Points on a hilly landscape, in no order, each with its height.
A climber steps from a point to the highest of its 5 nearest points, and stops where none of them is higher. Distance is the straight distance between rows; heights are no part of it.
togin: [ 4.76 -2.11  4.18 -2.37 -1.25  2.77  1.98  3.19 -0.03 -2.37  1.23  3.39
 -1.44 -6.64 -1.33  2.65 -5.64  5.15  2.99 -3.43]  height 202
Sula: [ 5.77  1.32  1.71 -0.54 -1.52  0.21  1.22 -0.49  1.18 -0.66  3.81  1.17
  0.97 -3.52  2.05  0.70 -3.21  2.82  3.28  0.82]  height 309
Fozam: [-5.36  1.23 -0.34  1.09 -1.57  0.33 -1.09  0.77  1.16  3.42  0.72 -0.13
 -0.60  4.16  3.46  0.58  0.59 -2.28 -2.47  3.28]  height 235
ruk: [-0.88 -0.97  1.63  0.60 -2.49  0.16 -0.81  3.32  1.08  0.36  1.05 -1.12
 -1.48  0.01 -0.74 -0.10 -3.14 -0.29  1.98  3.82]  height 315
motav: [-1.19  1.26  0.19 -0.31  3.37 -1.10 -0.02 -2.68 -1.74  2.43  0.13  0.31
  2.09  2.66  0.60 -0.86  2.09  0.45 -2.09  1.90]  height 223
mas: [-0.24 -1.00  0.25 -0.41 -0.20 -0.96 -0.93  1.53  1.01 -2.76 -2.55 -2.55
  0.53 -1.59 -4.07  0.98  1.20  1.45 -0.06 -2.11]  height 377
Velel: [ 3.25  1.04 -2.10  0.43 -2.86 -0.03  0.46 -2.37  0.96  0.18  2.31  0.44
 -0.70 -1.16  3.15 -0.43 -0.88 -2.23  1.77  3.07]  height 439
sifug: [-2.93  0.39 -0.91  0.83 -1.08  0.07 -0.97 -0.11  0.26  2.11  0.65 -0.69
 -0.51  2.52  1.85 -1.08  0.82 -1.60 -1.35  3.67]  height 321
Nim: [-2.10 -0.45 -1.75  0.29  1.41 -0.69 -0.65  0.05  0.32  0.82 -2.66 -2.09
 -0.41  0.86  0.41  0.36  2.43 -0.09 -1.98 -3.57]  height 329
Zet: [ 2.66  1.80 -0.72  0.79  1.89 -2.61  0.46 -4.07  0.20  1.06  1.38 -0.69
  3.22 -0.41  0.78  0.55  2.53  0.63 -0.83  0.55]  height 369
Laku: [ 3.99 -0.34  1.59  0.47 -4.49  1.89  1.32  1.51  1.23 -2.29  2.51  0.54
 -0.49 -4.28  1.09  0.75 -3.80  1.89  2.89 -0.06]  height 308
Zimez: [ 3.95  1.82  0.33 -0.47 -0.03 -2.23  0.45 -3.18  0.55 -0.94  1.99 -0.16
  2.79 -1.73  1.03  1.03 -0.09  1.83  1.57  1.03]  height 358
Fip: [-2.68  2.45  2.16 -0.25  2.95  0.56  0.78 -1.53 -1.16  2.03  0.22  0.65
  3.18  3.81  1.52  1.21  3.40  0.29 -4.42  3.39]  height 320
tunal: [ 3.03 -0.38 -0.64  1.25 -5.21  2.22  0.34  1.85  1.93 -2.23  2.91  0.60
 -2.91 -2.40  2.99  0.47 -4.64 -1.52  4.52  2.19]  height 316
vede: [-3.12  0.53 -0.22  0.72  0.60 -1.25 -1.15  0.15 -0.60  2.99  0.31  0.87
  0.00  3.24  0.91 -1.07  0.87 -1.96 -0.70  5.26]  height 224
rizig: [-1.93  0.61 -2.76  1.12  1.04 -1.33  0.14 -3.46 -1.26  2.57  1.52  0.87
 -1.36  2.03  1.72 -1.13  1.89 -2.49 -0.44  3.03]  height 280
Fivol: [ 5.22 -0.02  3.75 -2.24 -0.31  0.37  1.59  0.58  0.71 -1.48  2.37  1.75
  0.00 -4.27 -1.50  1.43 -5.31  4.47  3.31 -0.56]  height 238
vozar: [ 1.63  0.56 -2.16  1.09 -0.38 -0.39  0.83 -3.32  0.95 -0.13  1.06 -0.74
  0.91 -0.41  2.43  0.56  1.02 -0.42  0.16 -1.12]  height 434
lepo: [ 1.68  0.67 -2.59  0.84  1.66 -1.81  0.90 -4.62 -0.91  0.69  1.23  0.55
  1.07  0.02  1.39 -0.47  1.44 -1.40  0.90  1.37]  height 383
tev: [ 0.67 -2.18  0.15  2.28 -3.26  1.12 -0.35  1.77  0.59 -2.02  0.84 -1.21
 -2.51 -1.49 -0.91  0.43 -2.03 -1.30  2.08  1.72]  height 333
kop: [ 2.57 -1.32  1.93 -0.10 -0.18  0.06 -0.15  1.79  1.57 -3.38 -1.57 -1.62
  0.96 -4.01 -3.83  3.06 -1.28  2.77  1.41 -2.43]  height 514
sobo: [-2.29  1.29 -0.02 -1.01  5.63 -0.08  0.22 -1.15 -0.94  4.45 -0.63  3.54
 -0.55  2.69  4.16 -1.01  3.32 -1.33 -3.31 -8.00]  height 254
Miba: [ 3.41 -2.90 -1.51  1.87 -2.46  1.51  0.63  0.66  0.04 -3.26  0.56 -0.10
 -2.89 -3.72 -0.79  0.75 -3.67 -2.28  3.92  0.62]  height 461
bifip: [-3.45  0.65 -0.58 -2.32  3.60 -0.88 -0.44 -0.36 -0.09  1.56 -2.07 -0.71
  1.06  1.92 -1.02 -0.11  4.22  1.33 -4.06 -6.69]  height 294
vusel: [-2.12  2.67  2.12  0.21  1.73  1.18  0.91 -1.18  0.97  2.75  1.01  0.00
  2.15  4.36  4.12  1.78  3.17 -0.97 -6.03 -0.47]  height 349
laz: [-5.91  1.80 -0.12 -1.95  1.89 -0.25 -0.85  0.97 -1.06  3.25 -0.34  1.85
  1.70  5.66  1.30 -1.32  2.20 -1.16 -3.62  3.10]  height 105
vomaf: [-2.17  0.22 -0.50  1.24 -1.93  0.80 -1.37  0.10  0.29  1.23 -0.61 -1.24
 -0.96  2.25  1.36 -0.29  0.23 -1.14 -1.42  1.10]  height 348
ziriv: [ 5.31 -3.92 -0.03  0.77 -3.10  2.80  1.99  2.35 -0.20 -4.36  1.29  2.00
 -2.40 -6.10 -0.58  1.10 -4.58 -1.36  3.41 -0.40]  height 379
Dadi: [-3.49  1.81  1.17 -2.01  6.76  0.09  1.08 -1.62 -4.37  4.13 -0.51  3.76
  2.62  4.23  1.88 -0.81  4.33 -1.91 -3.96 -2.23]  height 167
tufu: [ 4.76 -1.79  3.05 -1.27 -0.58  1.52  2.03  2.08 -1.12 -0.46  2.47  2.93
 -2.66 -4.18 -1.52 -0.17 -6.08  4.22  4.44 -0.41]  height 215
Gasus: [ 2.86 -0.68 -3.70  1.27 -0.44 -1.63  1.07 -1.75  0.37 -2.20 -0.74 -1.89
  0.66 -3.39  1.48  1.17  0.07 -1.17  1.68 -2.30]  height 437
gomo: [-6.05 -0.86 -1.55 -1.74  1.93  0.52 -1.25  1.20 -1.44  1.48 -2.82  0.00
 -0.55  3.37 -0.26 -2.48  2.68 -2.49 -2.18 -5.54]  height 641
Kes: [-5.52  0.92 -2.32  0.28  1.65  0.96 -1.46  0.92 -0.36  2.64 -1.41  1.02
 -2.95  3.18  1.96 -1.78  2.57 -3.29 -2.39 -3.86]  height 366
tar: [ 3.14  0.69 -2.64  0.59 -1.12 -0.90  0.54 -2.73  0.27 -1.07  0.73 -0.74
 -0.73 -2.24  1.20 -0.28 -0.35 -1.16  2.11  0.10]  height 465
pena: [-2.51 -1.71 -1.91  0.06  0.96 -0.99  0.10  0.56 -0.79 -0.81 -4.12 -1.80
 -1.42  0.49 -1.20  0.10  2.16 -1.56 -1.16 -4.09]  height 247
Voz: [-4.75 -0.29  1.33  0.31 -0.13 -0.69 -1.69  3.22  0.76  2.47  0.18 -0.01
  1.09  3.50 -0.13 -1.50 -1.63 -1.02  1.03  6.80]  height 54
Nizaz: [ 0.36 -3.52 -1.59  2.31 -0.73  0.46  0.03  0.78 -0.78 -3.09 -2.43 -1.00
 -2.53 -2.11 -2.84  0.50 -0.36 -2.71  1.86  0.10]  height 150
kero: [-3.44 -1.27 -2.47 -1.13  1.75 -0.08 -0.91  1.07 -0.94  0.84 -3.58 -0.86
 -0.88  0.98 -1.27 -0.65  3.72 -0.73 -1.84 -7.17]  height 344
legi: [ 0.71 -0.37  3.29 -1.01 -0.28 -0.08  0.11  2.54  1.80 -2.57 -0.82 -1.55
  0.98 -1.85 -3.36  1.36 -0.08  3.36  0.51 -1.25]  height 417
damuz: [ 3.50  1.13  1.29  0.96 -1.70 -0.11  0.73 -0.27  1.80 -0.83  2.81 -0.15
  1.20 -0.93  1.49 -0.62 -2.08  1.14  1.49  4.02]  height 350
git: [-1.74  2.10 -0.43 -1.25  2.80 -1.61 -0.13 -2.28  0.11  1.53 -1.13 -0.42
  2.34  0.80 -0.04  0.76  3.40  0.74 -3.68 -2.77]  height 347
Nukot: [-4.08  0.48 -0.68 -0.27  0.56  0.22 -1.20  0.44  0.46  2.10 -1.31 -0.59
 -0.24  3.63 -0.30 -0.99  1.87 -0.63 -2.11 -0.57]  height 323
Sodu: [ 1.63 -0.18  2.62  1.08 -3.33  1.14 -0.33  2.07  1.81 -1.19  0.84 -1.35
 -0.36 -1.37 -0.22  0.89 -2.79  1.39  0.73  1.20]  height 506
Vum: [-0.95  0.99 -1.91 -0.11  2.15 -1.29  0.16 -2.61  0.36  1.61 -0.47 -0.43
  1.27  0.37  1.78  1.41  3.15  0.33 -2.82 -4.34]  height 380
Dukek: [ 2.75 -1.03  0.24 -0.33  1.68 -2.38  0.03 -0.90  0.19 -1.32 -0.56 -1.44
  1.48 -2.61 -4.07  0.66 -0.16  1.73  0.95 -0.98]  height 324
miz: [-4.81  1.23  1.15 -2.15 -1.47  0.81 -1.40  3.72  1.10 -0.59 -1.86 -1.64
  1.11  3.58 -1.28 -1.28  1.81  0.83 -2.07  0.13]  height 244
ranit: [-1.46 -2.12  0.69  0.43 -0.57 -0.07 -0.85  3.16  0.21 -0.77 -1.89 -0.54
 -0.34  0.61 -4.22 -2.23 -1.58  0.02  2.10  2.23]  height 65
vize: [ 5.45 -1.81 -1.93  0.60 -1.65 -0.27  0.77  0.35  0.80 -3.94  0.09 -0.33
 -1.13 -5.04 -0.37  1.89 -2.60 -0.80  2.89 -1.37]  height 544
pilek: [ 3.20  0.96  3.04 -0.32 -1.78  0.15  0.47  1.27  3.75 -1.81  0.29 -1.81
  0.08 -2.26 -1.16  2.35 -1.22  2.64  0.50 -1.24]  height 425
las: [-4.08  2.02  0.13 -0.43  3.56  1.28  0.22 -0.58 -1.07  4.38  0.22  3.08
 -0.03  4.89  4.74 -0.75  2.74 -2.02 -5.05 -3.30]  height 211
digab: [ 3.41  1.51 -0.59  0.32 -0.37 -1.55  0.47 -1.76  2.57 -1.19  0.31 -1.99
  1.71 -2.48  0.92  2.02  0.79  1.46 -0.20 -1.40]  height 332
zaru: [ 0.41  2.32  1.72  0.85 -0.47 -0.03  0.21 -1.54  0.54  0.53  1.59 -0.71
  2.55  2.57  2.47  1.42  1.17  1.18 -3.05  2.66]  height 355
Batef: [-1.08 -2.83 -2.99  1.92 -1.09  0.34 -0.47  0.66 -0.56 -2.31 -3.65 -2.11
 -3.00 -2.14 -1.34  1.04  2.82 -3.11 -0.92 -2.91]  height 110
bagom: [ 1.93 -0.97 -0.42 -0.51  1.26 -2.72  0.24 -2.02 -0.26 -0.52 -0.77 -1.71
  1.64 -1.75 -2.79  0.13  0.10  2.16 -0.44 -0.24]  height 243
sis: [-5.68  0.71 -1.25 -1.83  3.21 -0.07 -1.28  0.19 -2.10  3.85 -0.95  2.28
 -0.28  5.13  0.94 -2.97  2.51 -2.34 -2.23 -0.18]  height 90
Vime: [ 1.19 -3.25  1.34  0.89 -0.43  1.82  0.45  3.24 -1.16 -0.88  0.68  1.35
 -3.05 -2.59 -2.88 -0.55 -5.02  0.10  4.00  2.93]  height 84
mika: [ 3.09 -4.22  1.82  1.73 -2.21  3.11  1.22  4.25 -1.32 -3.29 -0.67  1.19
 -2.83 -4.88 -1.94  1.29 -4.59 -0.43  3.19  0.35]  height 265
tol: [ 4.25 -2.04  1.67 -0.71 -4.18  4.05  1.55  3.44  0.29 -2.74  0.82  1.02
 -2.02 -4.73  0.14  2.09 -5.11  1.50  3.36 -2.03]  height 317
lus: [ 1.59  0.53 -1.11  1.09 -0.87 -1.08 -0.62 -1.64 -0.08 -0.34  1.79 -0.31
 -1.28 -0.33  1.71 -1.05 -0.60 -0.61  1.83  3.08]  height 408
Pib: [ 2.51 -2.80  2.89  0.82 -3.14  3.13  1.56  4.05 -0.66 -1.38  1.07  0.88
 -2.59 -3.61 -0.81 -0.02 -5.85  1.39  3.15  1.69]  height 262
vipag: [ 0.45 -2.53 -3.31  1.60 -1.35 -0.64 -0.05 -0.94 -0.09 -1.34 -1.17 -2.05
 -2.31 -1.05 -0.07 -0.70  1.52 -2.09  0.45 -0.88]  height 196
Zamum: [ 2.59 -1.52 -1.32  1.83 -0.70 -0.64 -0.16  0.40  0.35 -2.42 -1.16 -2.02
  0.00 -3.27 -0.89  2.02 -0.15 -0.24  0.60 -2.39]  height 398
gizum: [-4.74 -1.28 -2.50 -0.52  1.20  0.01 -1.25  1.20 -1.76  1.12 -2.74 -0.90
 -1.31  2.97 -1.27 -1.89  1.89 -2.14 -1.07 -0.82]  height 187
rol: [-1.02  0.46  0.74 -1.24  0.27 -0.81 -0.47  0.43  2.36 -0.55 -2.23 -2.01
  2.27 -0.93 -0.86  2.33  3.37  2.28 -2.35 -3.18]  height 336
kup: [-4.30  2.12 -0.24 -2.90  3.88 -1.23 -1.27 -0.62 -0.90  1.54 -2.36  1.38
  2.71  4.19 -1.09 -1.17  3.87  0.20 -2.34 -2.09]  height 100
bubin: [ 2.50 -1.82  3.84 -0.72 -2.66  2.01  1.64  2.62  0.08 -0.23  3.01  1.70
 -3.07 -2.54 -0.82 -0.02 -6.34  3.25  4.27  1.93]  height 228
disi: [ 4.31  0.15  2.15 -1.02 -2.65  1.99  1.71  1.93  0.19  0.20  4.77  3.35
 -1.19 -2.73  1.07 -0.09 -5.59  2.45  4.06  2.15]  height 281
reri: [ 0.76  1.78  2.95 -0.03  1.24 -0.22  0.72 -1.78 -0.69  0.26  1.47  0.35
  3.48  2.30  0.44  1.23  1.02  1.27 -2.27  4.97]  height 365
Tefad: [ 0.23  0.88  1.62  0.08 -0.18 -0.76 -0.54 -1.14  0.15  0.65  0.85 -1.08
  1.03  0.76 -0.43 -0.21 -0.92  1.02 -0.37  3.24]  height 433
keri: [ 2.12  1.91  0.74  0.61  0.67 -1.96  0.64 -3.06  0.20  0.35  1.01 -0.77
  2.38 -0.29  0.68  0.80  1.00  1.55 -1.32  1.34]  height 384
Teti: [ 4.17  1.03 -2.60  0.42 -1.57 -0.28  0.37 -1.97  0.87 -1.88  4.10  1.67
 -1.65 -2.57  2.36 -1.10 -2.57 -2.12  4.79  4.21]  height 466
Zipub: [-3.85  1.54  0.33 -2.93  1.86 -0.63 -1.53  1.72  0.86 -0.97 -3.88 -0.11
  1.89  2.58 -3.35 -0.35  3.29  1.54 -1.72 -3.45]  height 271
mig: [-1.63 -0.42 -2.03  1.08  0.15 -2.30 -1.13 -1.57 -1.14  0.98 -1.08 -1.07
 -1.88  1.07 -0.90 -1.57  0.65 -1.55  0.74  1.52]  height 151
fosi: [ 4.44 -1.51  0.35  0.33 -0.04  0.07  0.97  0.89  0.49 -2.80 -0.46 -0.02
 -0.29 -5.15 -2.86  1.26 -2.55  2.10  2.64 -0.43]  height 670
Zorug: [ 4.59  1.34 -2.79  0.38 -0.06 -1.12  0.80 -4.10 -0.09 -0.93  3.48  0.66
  0.44 -1.96  1.34 -0.49 -0.15 -1.08  3.35  2.42]  height 435
nipi: [-4.86 -1.95 -1.14 -0.20 -1.80  1.27 -0.64  3.69  0.64 -1.22 -3.26 -2.57
 -0.25  2.95 -2.09 -0.74  0.97 -0.57 -1.10 -0.87]  height 222
duvip: [ 0.65  0.59 -2.81  1.16  0.33 -1.21  0.12 -3.22 -0.75  1.51  0.58 -0.30
  0.25  0.27  1.04 -0.70  2.09 -0.73 -0.46 -0.36]  height 390
kenek: [-2.27 -0.28  0.15 -0.06  1.72 -0.67 -1.05 -1.27 -0.66  1.43 -1.09 -1.01
  0.42  2.38  0.01 -1.75  1.51 -0.54 -1.29  1.59]  height 356
ged: [-0.96  0.63 -0.20 -0.92  1.82 -1.69 -1.44 -1.49 -0.10  1.24 -1.64 -1.44
  1.34  0.69 -1.28 -0.73  1.64  0.91 -1.18 -1.32]  height 258
mumub: [-0.53  1.06 -1.53  1.48 -0.66 -1.20 -0.41 -1.97  0.92  0.22  0.71 -1.27
  0.20  0.94  2.37 -0.29  1.85 -1.20 -2.38 -0.57]  height 393
tib: [ 5.04  1.48  3.05 -0.64 -0.06 -0.57  1.70 -2.03  0.03 -0.46  4.57  2.57
  1.92 -2.35  0.73 -0.98 -3.24  2.87  2.80  3.27]  height 304
zuf: [-1.99  2.21  2.92 -1.70  0.65  0.00 -1.02  0.44  1.08 -0.26 -0.74 -0.99
  2.83  2.06 -1.88  0.80  2.59  2.22 -2.73  0.73]  height 457
pasil: [ 0.29  0.23  1.46  1.79 -0.88 -0.87 -0.77  0.71 -0.24  1.74  2.70  0.37
 -0.72  0.82  0.44 -0.27 -3.27 -0.42  2.17  6.04]  height 245
febug: [-1.65 -1.57  0.88  0.79 -1.74  0.70 -0.44  3.10  0.59 -1.57 -2.31 -2.13
 -0.08  0.32 -2.45 -0.81 -0.74  0.07 -0.15  0.60]  height 185
razo: [-4.42 -0.64  0.25 -1.61 -0.61  0.52 -2.18  4.23  0.39 -0.99 -2.37 -1.72
  1.06  2.48 -3.37 -2.23  0.06 -0.12  0.38  1.65]  height 632
puv: [-1.17 -0.61 -0.75 -1.94  2.36 -2.12 -1.10  0.67 -0.03 -1.91 -4.08 -1.81
  2.05 -0.71 -3.76  0.92  1.94  2.07 -1.11 -3.00]  height 536
tade: [-2.29 -1.42 -2.28  1.50 -2.52  0.56 -1.01 -0.27  0.68  0.60 -1.02 -1.65
 -1.87  1.18  0.62 -0.14  0.72 -1.82 -1.36 -1.10]  height 274
nove: [ 4.85 -0.94  0.12  0.52 -3.85  2.93  1.19  1.51  0.79 -3.56  2.88  1.09
 -2.16 -5.24  1.50  0.13 -4.70 -0.47  4.83 -0.22]  height 330
padus: [ 0.44  0.84 -3.85  1.77 -1.94 -0.63  0.46 -3.12 -0.33  0.61  0.68 -0.08
 -2.53 -0.40  3.12 -0.66  1.42 -2.77  0.88 -0.42]  height 335
zufuv: [ 2.74  0.16  1.86  0.94 -0.42  0.21 -0.42 -0.67 -0.63  1.31  2.27  1.77
 -0.34 -0.60  0.64 -1.55 -3.28  0.76  2.75  5.39]  height 300
fidot: [ 2.76 -2.23 -1.06  1.14 -0.12 -0.34 -0.41 -0.47 -0.60 -2.55 -0.87 -1.93
 -0.95 -3.11 -2.10  0.82 -0.83 -0.73  1.04 -0.52]  height 337
Kazum: [ 4.19 -0.50 -3.62  0.59 -3.59 -0.15  0.19 -1.71  0.60 -3.58  1.59 -0.14
 -1.11 -4.22  1.74  0.36 -1.06 -2.40  4.19  0.22]  height 500
kir: [-2.25  0.91 -2.11  0.90  3.55 -0.45 -0.18 -2.86 -2.96  3.80  0.19  2.75
 -0.24  3.47  2.89 -0.68  3.83 -2.57 -2.27 -1.72]  height 219
gov: [-1.56  1.62  2.64 -2.11  2.08 -0.14 -0.74 -0.32  0.18 -0.15 -0.69 -0.46
  3.04  2.56 -1.61 -0.22  1.35  1.83 -1.97  2.23]  height 401
Gafik: [-4.02  0.93  0.31 -0.23  5.13  0.93 -0.22 -1.18 -3.37  4.87  0.51  4.39
 -0.21  5.31  3.68 -2.07  2.38 -3.23 -3.03 -3.69]  height 142
logu: [ 4.73 -0.27 -0.44  0.89 -0.71 -0.91  0.70 -0.53 -0.79 -1.54  1.88  1.08
 -0.66 -4.33 -1.85 -0.24 -3.96  0.95  4.58  0.36]  height 513
Zor: [-3.97  1.87  1.20 -2.62  0.09  1.02 -0.67  2.99  2.55 -1.59 -3.72 -1.95
  2.02  1.94 -2.63  0.61  2.58  2.43 -2.48 -3.47]  height 289
mari: [ 0.11  0.97 -2.48  1.95 -3.97 -0.01 -1.04 -1.27  1.74 -0.05  2.91 -0.14
 -2.38 -0.36  4.61  0.09 -0.44 -2.24  1.30  3.17]  height 394
meb: [-3.75 -0.47 -0.64 -0.13 -1.37  0.69 -0.87  1.60  0.81  0.21 -2.25 -1.45
 -1.52  2.56  0.44 -0.70  1.76 -1.95 -2.60 -2.01]  height 234
nilo: [-1.30  1.27 -2.88  2.02  1.28 -0.82  0.01 -3.83 -1.26  3.11  1.03  1.89
 -2.03  2.77  3.19 -0.83  2.53 -2.60 -0.96 -0.01]  height 216
zite: [-4.60  0.40 -1.24 -1.36  0.92  0.84 -0.73  1.98 -0.37  0.54 -4.48 -1.27
 -0.20  1.98 -1.01 -0.14  3.15 -0.50 -3.17 -5.86]  height 386
Nos: [-4.46  0.98 -0.37 -2.19  1.30  0.17 -1.61  0.64  0.37  1.00 -2.66 -1.04
  1.51  3.90 -1.14 -2.04  2.68  0.48 -3.14 -1.46]  height 229
devu: [-0.30  1.08 -1.37  0.28  4.48 -1.73  0.84 -4.52 -1.98  3.43  0.93  2.10
  1.54  1.47  2.91  2.07  4.32 -1.02 -3.29 -2.84]  height 331
Mava: [-5.39  0.76 -0.80  0.33  1.24  0.25 -0.12 -0.19 -1.14  3.29  0.06  1.31
 -0.45  5.57  2.62 -1.31  1.79 -2.70 -2.45  0.65]  height 201
Gezim: [ 2.96 -2.26 -1.55  1.49 -0.69  0.02  0.21 -0.57 -0.76 -1.61  1.78  0.83
 -3.94 -2.49 -2.41 -1.08 -3.42 -1.76  5.57  3.23]  height 290
koz: [ 1.90 -0.57  1.60 -0.02 -1.72  0.65  0.46  1.42  0.37 -0.96  0.91 -1.23
 -0.17 -1.33 -1.56 -0.32 -2.68  1.27  1.10  1.22]  height 410
Zaben: [ 2.07 -0.86  0.49  1.24 -2.07 -0.65 -0.41  0.51  0.36 -1.89 -0.58 -1.77
 -0.93 -1.18 -1.44  0.65 -1.25  0.43  0.56  0.15]  height 391
Suf: [-5.36 -0.62 -1.50 -0.51 -0.57 -0.54 -2.44  1.74 -0.86  0.99 -1.96  0.50
 -0.02  3.50 -2.46 -2.60  0.48 -0.37 -0.66  2.60]  height 59
ritop: [ 0.92  0.85 -3.23  0.63 -0.13 -2.26 -0.05 -2.66  0.44  0.25 -0.09 -1.36
  0.19 -1.94  2.26  0.94  2.22  0.50 -0.91 -3.12]  height 409
dar: [ 3.00  2.18 -3.09  0.59  1.72 -2.02  1.50 -5.29 -0.45  0.88  1.49  1.18
  2.68 -0.23  3.20  1.21  2.86 -1.03 -0.94 -0.11]  height 389
Fuz: [ 2.38  1.70  3.04 -0.67 -0.61 -0.23 -0.85 -0.90  0.87 -0.63  0.73 -1.24
  1.11 -1.04 -0.29  0.79 -0.66  2.45  0.04  1.80]  height 375
fes: [-1.14 -1.37  1.45  0.80 -1.55 -0.26 -0.61  3.42  0.23  1.36  1.27 -0.05
 -0.58  0.42 -2.07 -1.08 -3.92  0.39  2.80  5.35]  height 165
Vev: [ 2.17  0.16  2.83 -0.52  0.82 -0.89  0.59  0.02  0.47  0.05  0.78 -0.28
  1.32 -0.01 -2.92 -0.50 -0.84  2.83  1.47  2.36]  height 313
Fide: [ 3.62 -1.70  0.28  0.99 -4.20  2.16  0.90  1.54  0.43 -2.23  2.31  0.31
 -3.55 -3.20  1.02 -0.19 -5.25 -1.08  5.05  1.22]  height 378
neba: [ 3.51 -2.70 -0.86  0.99 -0.59  0.33  0.94  0.49 -0.72 -4.01 -2.02 -0.17
 -0.61 -6.14 -2.26  0.98 -2.13 -1.19  2.02 -1.15]  height 487
Vil: [-2.59  2.10  0.26 -1.21  6.22 -0.45  0.27 -1.84 -2.26  3.93 -0.55  3.29
  1.76  2.92  2.87  0.60  4.21 -0.29 -4.60 -5.62]  height 268
fimed: [-1.36  1.48 -1.71  0.69  3.47 -1.44  1.06 -2.96 -1.33  3.77  0.66  2.08
  0.46  2.78  5.09  0.46  4.39 -1.43 -3.65 -5.39]  height 296
Bar: [-4.10  3.94  3.25 -1.52  4.03  1.37  1.40 -0.57 -1.48  2.78 -0.45  1.58
  4.21  5.12  1.35  1.55  4.57 -0.17 -5.41  0.82]  height 310
Buful: [-2.99  2.10  0.38 -0.77  1.95  0.78 -0.13 -1.51 -0.59  2.15 -0.44  0.53
  1.84  3.40  1.57 -0.45  2.96 -0.79 -3.96 -1.04]  height 295
Fosif: [-2.15  0.02  2.77 -2.57 -0.67  1.02 -0.28  4.60  1.92 -2.75 -2.93 -0.53
  1.93  0.87 -4.23 -1.30 -0.76  1.99  0.12  1.64]  height 86
des: [ 2.38  2.11 -1.09  0.61 -1.09 -0.81  0.63 -3.84  0.56 -0.04  2.16  0.13
  2.56 -0.76  4.25  1.11  1.83 -0.14 -1.17  0.51]  height 411
Bamo: [ 3.63 -4.13 -0.35  1.78 -0.83  1.09  0.95  0.78 -1.63 -2.84  0.24  2.23
 -3.13 -4.41 -4.01  0.42 -4.39 -1.71  4.43  1.44]  height 221
zanik: [-2.19  3.07  1.41 -0.90  1.34  0.73 -0.04  0.00  1.61  1.35 -0.41 -0.80
  1.78  2.64  0.99  1.97  3.53  1.95 -4.89 -2.71]  height 392
bufe: [ 2.26 -2.82  1.48  0.59 -0.13  0.76  0.52  1.94 -0.20 -2.29 -1.23 -0.48
 -0.65 -2.75 -4.83 -0.73 -3.24  1.49  2.65  0.70]  height 303
girot: [ 4.13 -0.01  1.72 -0.08 -0.55 -0.51  0.85 -1.25  0.34 -0.22  3.02  0.01
  0.44 -2.29 -0.23  0.52 -3.03  1.66  1.79  2.54]  height 334
Sasi: [-4.63 -0.04 -1.14 -3.43  2.35 -0.42 -1.69  1.15 -1.92  0.16 -3.54  0.01
  1.68  3.60 -2.51 -2.45  2.72 -0.28 -1.40 -2.35]  height 192
ber: [ 3.66 -4.15  2.85 -1.66 -2.79  4.62  3.28  4.55 -2.48 -0.97  1.84  4.41
 -5.21 -5.41 -0.80  1.03 -7.55  1.93  4.15 -1.03]  height 118
napo: [-2.74  1.28  0.14  0.32 -1.20  0.34 -0.47 -0.40  1.11  0.95 -0.08 -0.55
  0.12  3.41  2.40  0.57  2.18  0.38 -2.94  0.57]  height 436
puda: [-1.82  0.98  1.86 -0.33 -0.48 -0.33 -1.31  0.75  0.56  1.20 -0.81 -1.47
  1.36  2.40 -0.57  0.22  0.90  0.75 -1.81  1.36]  height 553
Bugal: [-0.87 -0.40  2.50 -0.21 -0.06  0.30 -0.70  2.63  1.13 -1.15 -0.90 -1.83
  1.15  1.11 -3.43 -0.60 -0.66  2.32  0.21  1.80]  height 255

For each start below, name the point where the climber stops.
Pib | fosi
Zorug | fosi
ber | fosi
sobo | tar
Velel | fosi
Nim | tar
Dadi | puda
kup | puda
kir | tar
Vil | tar
